Each row is a point on a landscape with many valleys, with its height.
From any point a ball rolls to the lowest of the 2 points nearest to it. It stops when none of these is lower. Distance is the straight distance between rows; heights are no part of it.
<886> (h 298): [-22  13  -3   4   6   9  14 -20 -10  24  38   4  41   7  -8   2 -22 -42
  -2  -2 -34  20 -35  -9]
<1583> (h 260): [-36   7 -19  -3 -17  33  20  16 -25 -22   6 -11   2  18  12 -11 -17   5
 -14  36  13  50 -41  47]
<744> (h 367): [-23  -1  -9  16 -47  -7 -10  15  24  22   0  30 -22   8 -38  33   8  -8
 -25 -24 -11   2  16  27]
<527> (h 213): [ 43  11   7  12  28 -20  -2  -5  23  18 -21   7  16 -28  13  -8  19   5
 -14 -26   7 -43  25 -44]
<661> (h 469): [ 23   2  16 -17  36   0  -9  11   9  -6 -35   5 -17   0  30 -14  36  33
  11 -25  19 -21  28 -22]
<867> (h 196): [ -9   2 -17  -4 -37  33  -7   7 -23 -19  18  25   7   3   0   6 -15 -13
 -32   5 -17  22 -30  49]
<837> (h 254): [-51  24  -6  -6  -3  40  30  27 -13 -14  17 -30  24  -9  29 -11  -9   4
 -13  35   1  29 -32  40]
<1706> (h 609): [  0  -4  14   2 -45  29 -15  -6 -18 -22   6  60   5  14  -3  -3  15  14
  10  -2   0  28  -1  39]
<1483> (h 538): [ 14 -17 -29   9   0 -10  19  33  24  15 -31 -35 -11 -20  -3   9  31   0
 -53  -8   5 -19 -10  13]
<1241> (h 375): [-12   7   7   1 -14  -4  -8   4   8  22  -4  30 -26   0 -35  15  11  -6
  -1 -13  -3  -2  15   9]
<260> (h 344): [-22 -18 -16  24  -3 -16  14  19  -2  -2   0 -27 -31  27 -27  16 -12   0
   2  16  26  25 -33   7]
<1747> (h 313): [-53  -3 -37  12   1  -4  18  11  35  15  26 -42  24  16 -11  11 -18 -33
 -32  17  23  24 -38  25]
<1132> (h 171): [ -6  -9 -14  -4 -35  41  -1 -11  11  -4 -27   0   6  -1  -5  10   6  12
   1  -1 -22   6   9  22]
<1129> (h 622): [-18 -15 -12  25 -38   3  -6 -26  -4  11  19  54  11  23 -33  27  -6 -15
   9   0 -13  21 -24  36]
<1193> (h 369): [-42   8  30 -21 -21  11  -3 -14 -16   7  20  32  34   2  16  -8   5 -27
  24  19  12   1  29 -17]
<1049> (h 645): [ 57   0   2  16  14 -34 -21 -24  29  -6  12 -17  -4 -14 -32   3 -12  -8
  30  -5  -2 -34  17 -28]
<864> (h 356): [-12  30 -24   2  12  31  30  29  10 -12 -24 -40   2  -2  18 -10  -6   9
 -15   4   6  36 -50  28]
<1111> (h 268): [-33  -3   2  -8 -25  19   7 -14  13  31  13  51  40 -14 -21   8   4 -34
 -19 -11 -28  -1  -2  21]
<1671> (h 358): [-39   8  46 -27 -16  22  13  -9 -36 -13  37  39  29  10   9 -28  -4 -41
  33  21  -2   7   5  -4]
<1639> (h 454): [  5   0 -18  27   9 -25 -14  -3  -1  20   0  -4 -20   3 -20  28 -10  -3
 -19 -15 -26 -13 -36  -3]
<1822> (h 577): [ 49 -14  19   5  20 -10 -11   6   4 -45 -14 -22 -36   4 -16 -14  -5  30
  37   4   7 -24  16 -20]
<1453> (h 617): [ 39  30  32  25   3 -18 -43 -15  32 -15  -9  25 -20  -7 -32   8  -4  26
  38 -14 -16 -27  32  -9]
<484> (h 599): [ 31  -4  15 -15 -20  27 -30 -17 -13 -43  -4  34 -29  11 -12 -14  -3  24
  34   0  14   9  27  23]
<1344> (h 529): [ 12 -37 -18   0   0   8 -10  -2 -23 -14 -16 -27 -16   4  25  10 -16  27
  -5  14  -3 -10 -14  -1]
<472> (h 464): [-14  18  40  -4   0  17 -22  20 -41 -17   2  41 -17  21  -1  -8  20   1
  -4 -21 -25 -14  17  -6]
<1830> (h 349): [  0  -6  -2  -1 -11  26   1  -8  13 -15   8 -20  11 -10   5  18  -6  -1
 -17   5  -5 -14  16 -22]
<1597> (h 269): [  7  18  40 -27  13  14   3  -7 -21  11 -15  40  10  -3 -16 -21  13 -25
  16 -22 -40  -6   9 -18]
<1315> (h 620): [ 38 -16   6  42  15 -61 -11  -6  19   0   7 -14 -42   0 -30  14  -6   9
  32   7  13 -26 -12 -19]
<25> (h 442): [  4  -4  26  -9  -1  -5 -34  -2 -39 -10  -5  19 -18  20  26  -8  -3  18
  35 -10   0  -7  11 -13]
<1658> (h 607): [  8  27  37   3 -11   0 -31 -42  -8  -7  20  41  43   3   5   4 -15 -33
  32  -7 -11 -19  32 -43]
<610> (h 638): [ 25 -37  -2  35  15 -57 -20 -22  40  15   1 -29   9  12 -29   7 -11 -10
  38  18  20 -37  13 -34]
<710> (h 210): [-18  24  -6   0 -18  35   3  18  -7 -18  32   7  -1  -3  14  11  -8  -8
 -43  -4 -18  23 -21  23]
<1229> (h 550): [-15   7  -6 -15  17   7  12 -28   7  28  12  -6  56 -10  28   2  -4 -28
   5   1 -11  -7   6 -27]
<1063> (h 522): [-18  -6 -23   0 -19   9  21  34  37  -8 -28 -52 -13 -17  -9  11  10 -15
 -52   3  -1 -11  -2  12]
<344> (h 136): [  1 -19 -12   5 -31  30  -1 -18   3 -16 -22  13   0   8 -18   7  -8  16
  24   8   1  30  -2  35]
<99> (h 592): [ 39 -30  -9  29   5  -9  23  10   9 -14  -4 -56  -9  -4  10  -7   6  26
   1  15  51 -11 -21 -19]
<846> (h 215): [  3 -23  -2  17  18 -35   3   7 -17  -3  28 -32 -22  10  16   7 -10   2
  -7   6  29 -15  -8 -29]
<452> (h 494): [ 10 -14   9  15  28 -14   8  -1  -8   6  -4 -26 -11   8  -8   6 -15 -12
  12 -11 -26 -19  -9 -43]
<1414> (h 598): [ 59  -7  18  24  42 -40  21  10  10  -8 -10 -34 -17  -6  -5   0  25  13
   4 -18  19 -38 -10 -44]
<1118> (h 335): [-19 -12 -14 -10 -12  18   5 -20  -5  -6  34 -14  16  -8  20  13 -13 -20
 -10  14  13   3  13   5]
<832> (h 614): [ 22  31  33  14 -23  -4 -37 -23  13 -19   8  47 -10   2 -27   8  -2  -3
  34 -11 -16  -4  31  -7]
<1554> (h 649): [ 56   6  18  22  12 -36 -22 -16  39 -16   5 -20   5 -22 -11  15   1   4
   4  -7  10 -43  36 -50]
<669> (h 587): [ 67  14  32   0  37  -9 -31  -7  -1 -48   2  -2 -29  -3  -7 -13  -6  28
  28 -10  -6 -25  19 -16]
<1603> (h 117): [ 18  47  18   3  29   2   8  -7  -6 -11  16  20 -11  -7   7 -10  -5   8
   7 -40  -8  10  -3 -23]
<1252> (h 457): [ 21 -15  -5   0   6  -9  -3 -27  -9  -7  31 -26  26  10   2  -5 -35 -25
  33   2 -17 -15   3 -38]
<514> (h 251): [-32  14   0  -2 -15  14   8  34   5   8 -40   7 -27  12  -2  -2  32  29
 -14 -19  -7   9  -1  30]
<794> (h 326): [  5  19 -18  -5  24  15  26  25   8  -5 -17 -29  -6  -7  25 -11  23  27
 -25   1  17   9 -23  19]
<1750> (h 327): [-22 -17 -36  14  -3 -15  14   4  12   3  19 -36   4  21  -5  10 -32 -12
 -23  18  23  33 -37  20]
<611> (h 630): [ 16  18  12 -18  11  14   9  -1   3  -5  10 -12   3 -24  32  -6  12  14
  -3  -6  35  -9  32 -25]
<242> (h 209): [ 23  20  28   3  21 -11  -9   3  11  10 -35  13   0 -30   5 -14  16   8
 -28 -34 -12 -45  46 -47]
<27> (h 552): [ 30 -21  -7   5   2   7 -24  -6 -13 -35 -17 -18 -29  11  19   1  -2  49
   5   2  17  10   1   9]
<530> (h 475): [ 25 -25  -5   0   5 -29 -24 -37   0  15  28 -10  27   9 -18   2 -34 -35
  39  18 -19 -19   5 -24]
<1045> (h 405): [ 30 -37 -12 -15  11 -11   6   1   8 -12   7 -52 -17  -3 -34   1 -15   1
  -2  20   8  -8   0 -11]
<217> (h 547): [  2 -15   4  -5 -26  -7 -24 -26  -5  21 -18  48   8  10 -28  14   4 -22
  27   1 -20 -12  20   3]
<1418> (h 355): [  4  -3 -19 -15  -1  15  18  12 -28 -26  34 -36  -6  -1  22  -3 -27  -5
 -33  20  14  21 -31  19]
<1796> (h 518): [ 14  -6  19  12   4   0 -11  -9  -3   6 -16   1  -8  -2 -40   6 -14 -18
  21  -9 -49 -26   1 -35]
<1338> (h 345): [-14  21  33 -18 -16  30  20 -15 -41 -27  55  25  34   3  21 -26 -10 -32
  32  -2   0  22  -9  -5]
<894> (h 436): [ 26  -1 -11  20   6   8  -3 -34  -3 -26  29 -34  19   0  11   6 -32  -3
  19  -5 -30 -11 -21 -26]
<424> (h 501): [-17 -30 -17   4  -6  12  15  19  -3  -5 -24 -33  -6  -3  35  12  11  26
 -15  21  13  -2 -15   1]
<348> (h 406): [ 19  14  20  34  12 -50 -28  -4  11   7  24  25 -25   9 -46  14 -11 -18
  20  -9 -25 -22  18 -26]
<1192> (h 332): [  5 -14  -8  19   0  10  -1  16 -33 -17 -35 -17 -38  28  -8   2 -12  35
   6  -1   3  25 -32  23]
<892> (h 391): [ -6 -11 -16  -2   1 -19 -12 -28  22  32  28   3  16   8 -14  15 -10 -29
   7   4  20   5   3 -15]
<1006> (h 283): [-51 -29 -18  -4  -7  -1   7  20  15  17  18 -41   5   0  -7  -1  -3 -25
 -27  34   7  -6   6   9]
<212> (h 318): [  0   3 -24 -18  11   3  28 -18 -12  15  32 -22  27   4   0  -9 -29 -34
   2   2 -11  20 -39   3]
<552> (h 471): [  1 -20 -13  -4  14 -11   1  -5 -16  23   3  -4  -2   2 -15  18 -18 -25
 -13  -3 -35  -9 -20 -13]
<525> (h 259): [ 25  15 -26   9  14  11  -7  25  12 -15 -39  -9 -31  -3   9   4  33  33
 -46 -42   5  12 -29  33]
<558> (h 357): [-36   8 -17   0 -37   3  12   8  28  28   0  15   1  -1 -30  12  13 -23
 -32  -8  -6  18  -2  39]
<1708> (h 221): [ -9  15  17   2   0  23  -6   4   2 -13 -31  14 -20   7   1  -6  26  26
   4 -25   1   5  17   5]
<1340> (h 323): [ -9  14  19 -14   1  34  17  -2 -22 -17  13   6  19  13 -10 -13  -5 -26
  29  -2 -29  12 -17  -7]
<1735> (h 596): [  8  32  42  12   4 -22 -23 -24  -6   6  -5  26  28   3   6   2 -14 -12
  38 -15 -17 -16  41 -68]
<1436> (h 476): [-10 -27 -26  -5  -5  -2  20  21   3  13 -26 -42 -25   3  -3  -3   6  18
 -15  26  21   0  -7  15]
<1549> (h 495): [-14  14  -1 -16   9  23  25  31   3  16 -25 -13  -4 -21 -11  -9  11  -5
 -34 -18 -34   9  -1   9]
<1704> (h 187): [-19 -24  -4   3   8 -24  -5   0 -24   5  23  -9  -3  18  30  -3 -20  -7
  17  16   6  -2  -4 -20]
<783> (h 453): [ 52  -9  21   1  31 -14 -19   7   8 -10 -43  -8 -28  -9   0 -15  28  26
   2 -27   6 -31  16 -25]
<287> (h 230): [  9  24  40 -15  12 -13 -15  -5  12   7 -25  19  17 -19 -14  -9   3 -19
  -7 -20  -9 -29  67 -43]
<1269> (h 366): [-13   0 -18  17   0  -9  11  19  -7 -12 -31 -27 -32  29 -27   0  -9  12
  -9   3  18  39 -48  32]
<840> (h 449): [-41  15  -1 -29  22   4  31   0 -16  24  30   6  45 -15  29 -29   2 -23
  17  29  -9  18 -10   5]
<707> (h 581): [ 28  36  49   5   7 -36 -52 -26  -9   4 -24  43  10  -1 -11  -8 -11 -18
  29 -11 -29 -31  39 -53]
<936> (h 509): [-24  12 -21 -12  -1  21  35  35  26  10 -23 -44  11 -22  -5  -2  14 -10
 -50   1 -19  -5 -14   9]
<1165> (h 267): [-41  36 -15 -17   4  33  20  37 -19 -16 -14   7  11  -5  29 -29   7  27
 -12  33  18  55 -53  80]
<1598> (h 280): [-43   1  -9   7 -11  20  16 -13   2  21  27  24  49   6 -18   9  -3 -45
 -20  -4 -29   9 -25  15]
<906> (h 423): [ 37  -2  28  13  17 -39 -33   6   2   2 -20   1 -24 -11  -9  12  -1  16
   9  -8 -18 -54  35 -42]
<1622> (h 447): [-17 -16 -22 -25  -5  18  28  28  -1  -3 -29 -29 -17  -7  -5 -16   4  19
 -14  18  12  31 -22  41]
<1098> (h 144): [ 50  23  10   7  36 -20 -14 -20  -8  -2  -2  19  -2 -13  15  -4  -3   9
   4 -44 -11 -15   8 -26]
<1281> (h 451): [-22 -36 -17  11 -35   4 -10  -7  30   5 -23 -18   9   0  15  22   7  10
  -8   8  22 -12  26   5]
<427> (h 629): [  5 -31 -15  39  17 -58  -8 -11  30  20  -9 -15 -12  23 -28  17 -11   5
  22   8  19 -12  -7 -27]
<354> (h 370): [-27   2 -24 -13   1  18  31  29  -1  -2 -10 -32  12  -6  34 -20  -7  34
  -6  54  38  41 -30  59]
<564> (h 362): [ 17   4  14  -4 -15   0 -14 -25   2 -16  23  -3   7 -15  12   6  -8 -14
   3  -2  -2 -17  27 -35]
<1113> (h 568): [ 14  26  36   7   5 -29 -48 -15 -11  17 -18  51  -5   2 -18  18  -1 -10
  17 -18 -42 -36  28 -24]
<704> (h 139): [  4  42  20 -11  37  16  22  10  -7  -9   4   8  -1  -5  30 -21  15  10
 -11 -34  -4  16  -3 -13]
<466> (h 241): [  9  25  35 -15 -13  -2 -12  -2  28  15 -21  42   0  -5 -22  -8  17 -10
   2 -26  -6 -13  61 -19]
<1224> (h 229): [-29  43  -2 -36  14  38  17  38 -15 -10  -9   8   0 -13  30 -26  19  25
 -23   5   5  39 -30  68]
<307> (h 336): [ -7  19  14  -4  -9  36  17  -6 -40 -30  36  19  21  14   9 -22 -12 -21
  23  -4 -13  27 -40  10]
<589> (h 385): [  4  11  28   1   7 -19 -14  11  -5   8 -10  15 -36   5 -22   5  20   0
  -3 -19  -8 -18  22 -20]
<1742> (h 631): [  9 -12 -20  20 -13 -18   1 -20  31  -6  14  -2 -17  18 -46  10 -24  -2
   8   5  28  18   6  16]
<1682> (h 151): [ -8 -13 -11 -21   3  -5   4  -1 -35  11   8   2   2   0  38  -4 -10  -3
   8   4  -6  11 -12  -1]
<689> (h 496): [ -2 -13  12  -5   0 -24 -26 -47  -6  21  14  20  48  25  -9   3 -22 -37
  47  11  -9  -9  16 -39]
<824> (h 404): [-43  20  10 -29   0  29  20   3   0  19   9  34  25 -14  25 -15  27   0
   1  15  10  28   9  37]
<1646> (h 558): [  3   7  18   1 -11 -18 -38 -31  -3  32 -18  57  24  -1  -5  14   1 -28
  18 -15 -37 -26  32 -21]
<14> (h 567): [-16  13   4 -18  29   4  28  -3 -14  14  15 -18  46 -25  45 -16   1 -15
  -7   0 -24 -12   0 -27]
<820> (h 578): [ 49 -34 -24  15   6 -17   8  10  27  -7 -27 -43 -17   1 -14   1  16  30
 -15   0  39 -10 -12   2]
<1431> (h 594): [ 49  12  22 -14   1  11 -35  -6 -14 -46   5  16 -35  -1 -23  -8  -7  15
  33 -10  -6  -7  27  -2]
<1231> (h 413): [ -7 -32 -13  11 -17 -15   1 -17  -5  -1 -19   4 -15  20  -2   2 -14  26
  25  19  45  26   9  22]
<1346> (h 438): [ 44   7  30   7  38 -39 -31  11  14  -1 -34  19 -39 -14  -7  -8  25  23
   2 -28  -8 -48  31 -31]
<42> (h 249): [-23  37  19  -8  -5   1   5  -3  16  23  -5  58   1 -14 -24   2  20 -14
 -15 -37 -16 -11  40 -14]
<1600> (h 410): [  7  19  -6  16  11  31  14 -21  -3  -9   6 -39  19  -9  11   2 -22   0
   3 -11 -19   8 -28 -23]
<531> (h 455): [  0  16  37 -15  -4  10 -31   0 -48 -31   4  46 -14  30  19 -16   9  11
  31 -22 -12   2  19  -4]
<947> (h 561): [ 50 -20  -7   3  25 -15  18  27   6  -5 -23 -33 -39 -10   9 -15  34  28
 -25  -7  43 -21 -21  -6]
<931> (h 604): [ 10   4  15  -4 -30  40 -29 -21 -13 -35  -9  43  -2   7  14   3  11  22
  13  -6  -1   6  33  20]
<1250> (h 485): [  7 -32 -14   2 -28  -4 -13  -5  25  13 -48   0 -17   3 -22  21  23  23
  13 -12 -15 -25  25   2]
<1509> (h 242): [-16 -35 -18  16  16 -24  16  21   8  12   9 -57  -6  11   6  12  -5   2
 -18  20  27 -18 -20 -30]
<996> (h 384): [ 37 -10 -12 -13  18  -2  13   2 -12 -19  28 -50 -13 -12   2 -15 -22  -6
 -13   2  -2 -11 -17 -16]
<1678> (h 389): [ 15 -33 -24   3   5 -18  17  -4 -14 -13  -4 -24 -32   8  10  -7 -11  37
  10  25  55  24  -7   9]
<1771> (h 339): [-20 -27 -23 -17 -12   8  13  -2 -20  16  17   0   4   9  -5  -7 -22 -16
  -6  36  23  30 -13  37]
<1245> (h 186): [-18  31   0 -38  28  34  25  21 -40  -2  25  12  13 -11  43 -28  -1  -2
 -14   4 -22  25 -30  34]
<612> (h 639): [ 44 -32 -19   6  -4 -19 -24 -24  38  -3   8 -17  -5 -12 -40  15 -21  -3
  16   4   4 -21   7  -4]
<1299> (h 611): [  3  34  31   9 -15   3 -21 -25  -6  -7  36  52   8   1 -22   8  -8 -27
  18 -15  -9  -4  29 -25]
<1397> (h 400): [  5 -27 -26   4   5 -24   3 -23  19  31  15   3  13  -2   7  25  -3  -5
   1   5  16  15  -8   9]
<1263> (h 203): [-12  39 -10 -17  -1  52   3  27  -9 -29  -2  12  -7  -3  22 -16  14  17
 -28  -9  -7  27  -5  51]
<1267> (h 214): [-42   2 -32   1 -41  29   8   6  -9 -13 -22  -6  10  11 -21  -2 -14  -4
 -16  26   3  49 -42  60]
<539> (h 255): [-45  42   1 -26  18  25  25  53  -1  10  -2  -5 -13 -12  20 -15  13   4
 -32   8  -1  33 -20  48]
<1539> (h 320): [-27 -20 -18 -10 -20  11  -5  -7   5  16  21   7  22   8  -1  15 -22 -26
 -15  26  -3  13  -8  25]
<880> (h 174): [-22  -6 -24   9 -41  28  -1 -12  -9 -16   3  18   1  10 -17  10 -16  -3
 -14  17   5  39 -19  54]
<1314> (h 228): [ 12  36 -29 -18  16  27  -2  18   1 -23 -18   9 -29   2  14  -8  25  21
 -33 -37  -5  33 -25  48]
<276> (h 612): [ 52 -12  -4  33  34 -42  -9   4  22  -8 -10 -14 -28   0 -12   4  13  27
  34  -9  15 -21  -9 -24]
<1361> (h 644): [ 44 -14   9  26   5 -26  -3   3  47  -3  -6 -30  -2 -22 -16   9  14   6
 -12  -1  33 -45  31 -37]
<403> (h 474): [-36   7  19 -10  -9  23   0  32 -30   0 -10  26 -15  11  -4 -10  15  -4
 -10 -12 -38   4  -7  11]
<1795> (h 383): [  4   1   6  24  -3 -29 -14 -21  11  15  21   5  -1   9 -24  20 -13 -13
  21 -14   3  -6   9 -20]
<213> (h 178): [ 38   7   9  -5  27 -38  -9 -23  -2  17   4   5  16 -16  21  -9  -5  -4
  14 -22   5 -27  21 -51]
<22> (h 470): [-44  -2 -22 -16  18  -2  29  10 -11  27  52 -19  52  -9  38 -20 -17 -18
  -2  39  -8  18 -26  25]
<1167> (h 164): [ -5  45  -1 -18  41  30  26  18 -19  -7   9  12  13 -12  42 -35  12  12
 -12 -21 -20  28 -24  17]
<1498> (h 293): [ 18  -4 -35  -8   0   7   1  19  -2  -8 -26 -25 -26  -7  27   4  19  27
 -44 -14  16  14 -20  38]
<920> (h 434): [ 33 -23 -40  21   8 -22  -6  -1  16   5 -10 -19 -16  -6  -5  28  -1   2
 -29 -14   0  -3 -27   9]
<939> (h 583): [-13  15  17 -21  16  18   6   2 -30  -4  19   2  27 -15  48  -6  -6  -2
   0  -1 -23 -18  16 -32]
<1697> (h 299): [-10  -3  23 -26  12  12   9  -8 -29   2 -12   4   4  11 -16 -13   2 -19
  31  -3 -30  -3  -3 -19]
<1760> (h 536): [-11   7   2  12  10 -13 -12 -34  11  23  17   3  43  -4  18  19 -11 -18
  -7  -9  -8 -29  21 -51]
<1805> (h 289): [-18 -12  -4   1  -3  15  -1  24 -35   1 -31  15 -38  18 -17  -4  10  19
   2  -8   4  20 -11  29]
<76> (h 582): [ 44 -14   5  12  33 -21  21  12  12   5 -25 -29  -3 -17  22  -7  47  27
  -5 -10  32 -38 -12 -37]
<1491> (h 468): [-14 -19  -2   0 -27  -5 -15  -5  24  16 -36   7  17 -13   2  12  27  12
   1  -5   2 -22  52 -11]
<750> (h 431): [-38   2   6  -7  -8  12  21 -10 -16  20  40  32  39   0  16 -12  -4 -24
  15  12   2  21 -20  17]
<1570> (h 519): [  9   1  -2  19   2 -13  -3  31  14  17 -39   4 -28 -12   3   3  36  23
 -33 -37 -13 -35  20 -14]
<1244> (h 623): [ 25  14  29  30   4 -41 -38 -17  16 -20   2  29 -29   9 -24   5  -3  15
  65  12   6 -14  33 -11]
<59> (h 199): [-18  13  16 -10 -26  30  -4  -2   3  -5 -29  27   9  -1  -6   9  22   9
   2 -19 -32 -10  22   5]
<1757> (h 322): [-40  18 -17 -24  -1   7  27  30 -22  10   4  -3  13 -10  28 -21 -10  27
  -4  60  26  45 -38  80]
<728> (h 419): [-54   7  15 -19 -19  32  23  11 -19  13  29  51  39  -7  14 -19  16 -25
   9  22   1  14  -5  35]
<1713> (h 566): [ 33 -19   5  11  -1  -8 -21  -4  16 -27 -20 -24 -32   3 -16   0  -1  37
  13   5  17 -12  15   3]
<1789> (h 368): [ -2  -9  -7 -19   5   8  12  18 -18 -14  35 -34 -18   1  -6   1 -18 -17
 -14   8   2   8 -11  -9]
<82> (h 266): [-29 -42 -27  13  -2 -23   6  19  22  17  16 -52   2  24  -3  10  -2 -21
 -33  33  24  -7  -1  -5]
<1686> (h 364): [-19 -31 -19 -13  -2 -16  23   8 -27   3   6 -20 -14  11   8 -23 -16  18
  -5  39  46  28  -5  25]
<741> (h 372): [  7   9   7   2   2  -1 -11 -16   0   2  24  19   9   3  14   4  -5   1
  17  -4   5   2  20 -12]
<342> (h 248): [-10  20  31 -40  18   3   7  -4  -4  15 -12  20  20 -16  -1 -16   9 -30
   4  -8  -9 -10  37 -32]
<125> (h 395): [ 15  24  40  19  20 -25 -17   0   0 -13  12  10 -35   6 -32   4  -8  -4
  26 -14  -7 -15  23 -36]
<72> (h 185): [ -8   1   1 -43  18  14   7   6 -34   8   7  20   2  -4  31 -13   9 -10
  -7   2 -15  18  -7  26]
<173> (h 422): [ 33  -8  24 -15   3 -25 -35  -9 -23 -12 -21  17  -8   6  17   1  -6  13
  47   5   7 -21  33 -35]
<953> (h 340): [-52 -10 -33  -7 -37   7  14   8   2  22  11  18  17   3  -3   4   1 -27
 -30  21  -7  24 -24  51]
<972> (h 502): [  2 -28  -7  17 -13 -20  -7  19  32  28 -42  -7 -20  -4 -26  20  20  19
 -21 -15 -24 -35  10 -10]
<1324> (h 401): [  7 -12  22 -13  -6 -29 -30   2  -5   9 -21  11 -21   2   5  10  16  11
  15  -1  -7 -25  35 -34]
<1792> (h 382): [ -6  15 -12  -2  10  31  31   7   5 -17  -3 -50  11  -3  13  -9 -11   1
 -12   0  -6  20 -44  -5]
<1800> (h 432): [-22 -36 -17  16 -35  -3  -3 -13  21  13 -23  -2  -4  16  -5  22   3  26
  15  20  35  18  23  15]
<51> (h 257): [-33  30  18  -5 -31  18  -2  -9   3  22   2  60  27 -16  -6   3  18 -24
 -23 -22 -29  -3  31  -4]
<325> (h 486): [-47  21   4 -10 -10  29  23  33  -1  19 -13  19  -3  -2  -5  -7  18  -9
 -38 -11 -40   6  -7  19]
<1604> (h 414): [-13  -3 -48 -15 -13   9  30  16  13 -10 -32 -39 -10  -4   4 -17 -12  23
 -27  34  40  48 -28  62]
<1669> (h 517): [-33 -13  15  20   4 -21 -16 -27  -6  29  15  10  43  18   0  15 -24 -30
  23   6 -16 -16   4 -48]
<104> (h 386): [-32  -8  10 -15 -29  22  -4  -6  -6  13   7  36  19   1  15   8  15   0
  11  19  20  17  20  20]
<1279> (h 537): [ 29 -14 -17   7  -7 -17   3  39  21   8 -37 -27 -26 -23   8   8  48  34
 -42 -25  10 -32  -3  -6]
<5> (h 415): [ 10 -27 -48   9   2 -33   5  -6  28  45  -4 -14   4  -2  -1  18   3   4
 -22 -13   9   1 -11   3]
<88> (h 634): [ 40  -9 -27  13  -7 -16 -13 -28  42  -6  22  -8 -16 -11 -37  19 -19   3
  -4   0  20   9  -5  13]
<188> (h 534): [ 24 -12  15   9 -13  -5 -27 -35   7  -3  -9  16  17   4 -41  10 -16 -22
  32  -3 -39 -28   9  -9]
<828> (h 300): [-62 -14 -14  -5  -5  14  29  14  16  17  26 -26  25   6  -7  -9 -10 -27
 -16  39  16  21 -10  18]
<300> (h 627): [  8  -2  -2  17 -21 -11  -9 -21   7   1  22  25 -15  17 -44  15 -14  -6
  19  -8   5  26 -18  27]
<1199> (h 341): [-28  -6 -21   4  -9  -6  20  -1 -15 -11  47 -21   5  17  14  -5 -37  -7
 -12  20  21  32 -50   9]
<1633> (h 621): [ 16   8  -8 -10  24   9  30   4  -5  -7  19 -29   9 -23  52  -4   9   9
 -10  -2  15  -7  -1 -21]
<703> (h 608): [ 24 -14 -13   6  18 -11  26   9   5 -12  11 -50   5  -6  44 -12   6  22
  -8   7  35  -6  -9 -22]
<1470> (h 637): [ 31  -4   7   1   3   0   1  -2  36 -11 -11 -20  -3 -19  16   1  27  19
  -4  -8  35 -28  40 -25]
<1067> (h 616): [-11 -10  13  21 -35  14 -11 -25 -23  -8  24  58   9  27 -11  11 -13 -10
  33  12   4  26 -16  28]
<1003> (h 227): [-32  22 -24   0 -19  39  12  22   4 -13  24 -16  18 -16  28   2  -5  -4
 -37  28   1  21  -9  38]

Two balls start at each pair of points below. Name the first point that both come to, or write none.
<936>, <1600> -> none
<1418>, <424> -> none
<886>, <840> -> <287>
<1269>, <260> -> none
<1491>, <661> -> <1539>

Call two points neighbours if one is among the 2 nearest of the other. Go from one point of each pair to the other, from neighbour to neighbour, staying as low as possible. Name the highest point that can't be avoided.
<1603>, <1682> -> <1245>
<1682>, <344> -> <1269>
<1539>, <947> -> <1470>
<242>, <1603> -> <527>
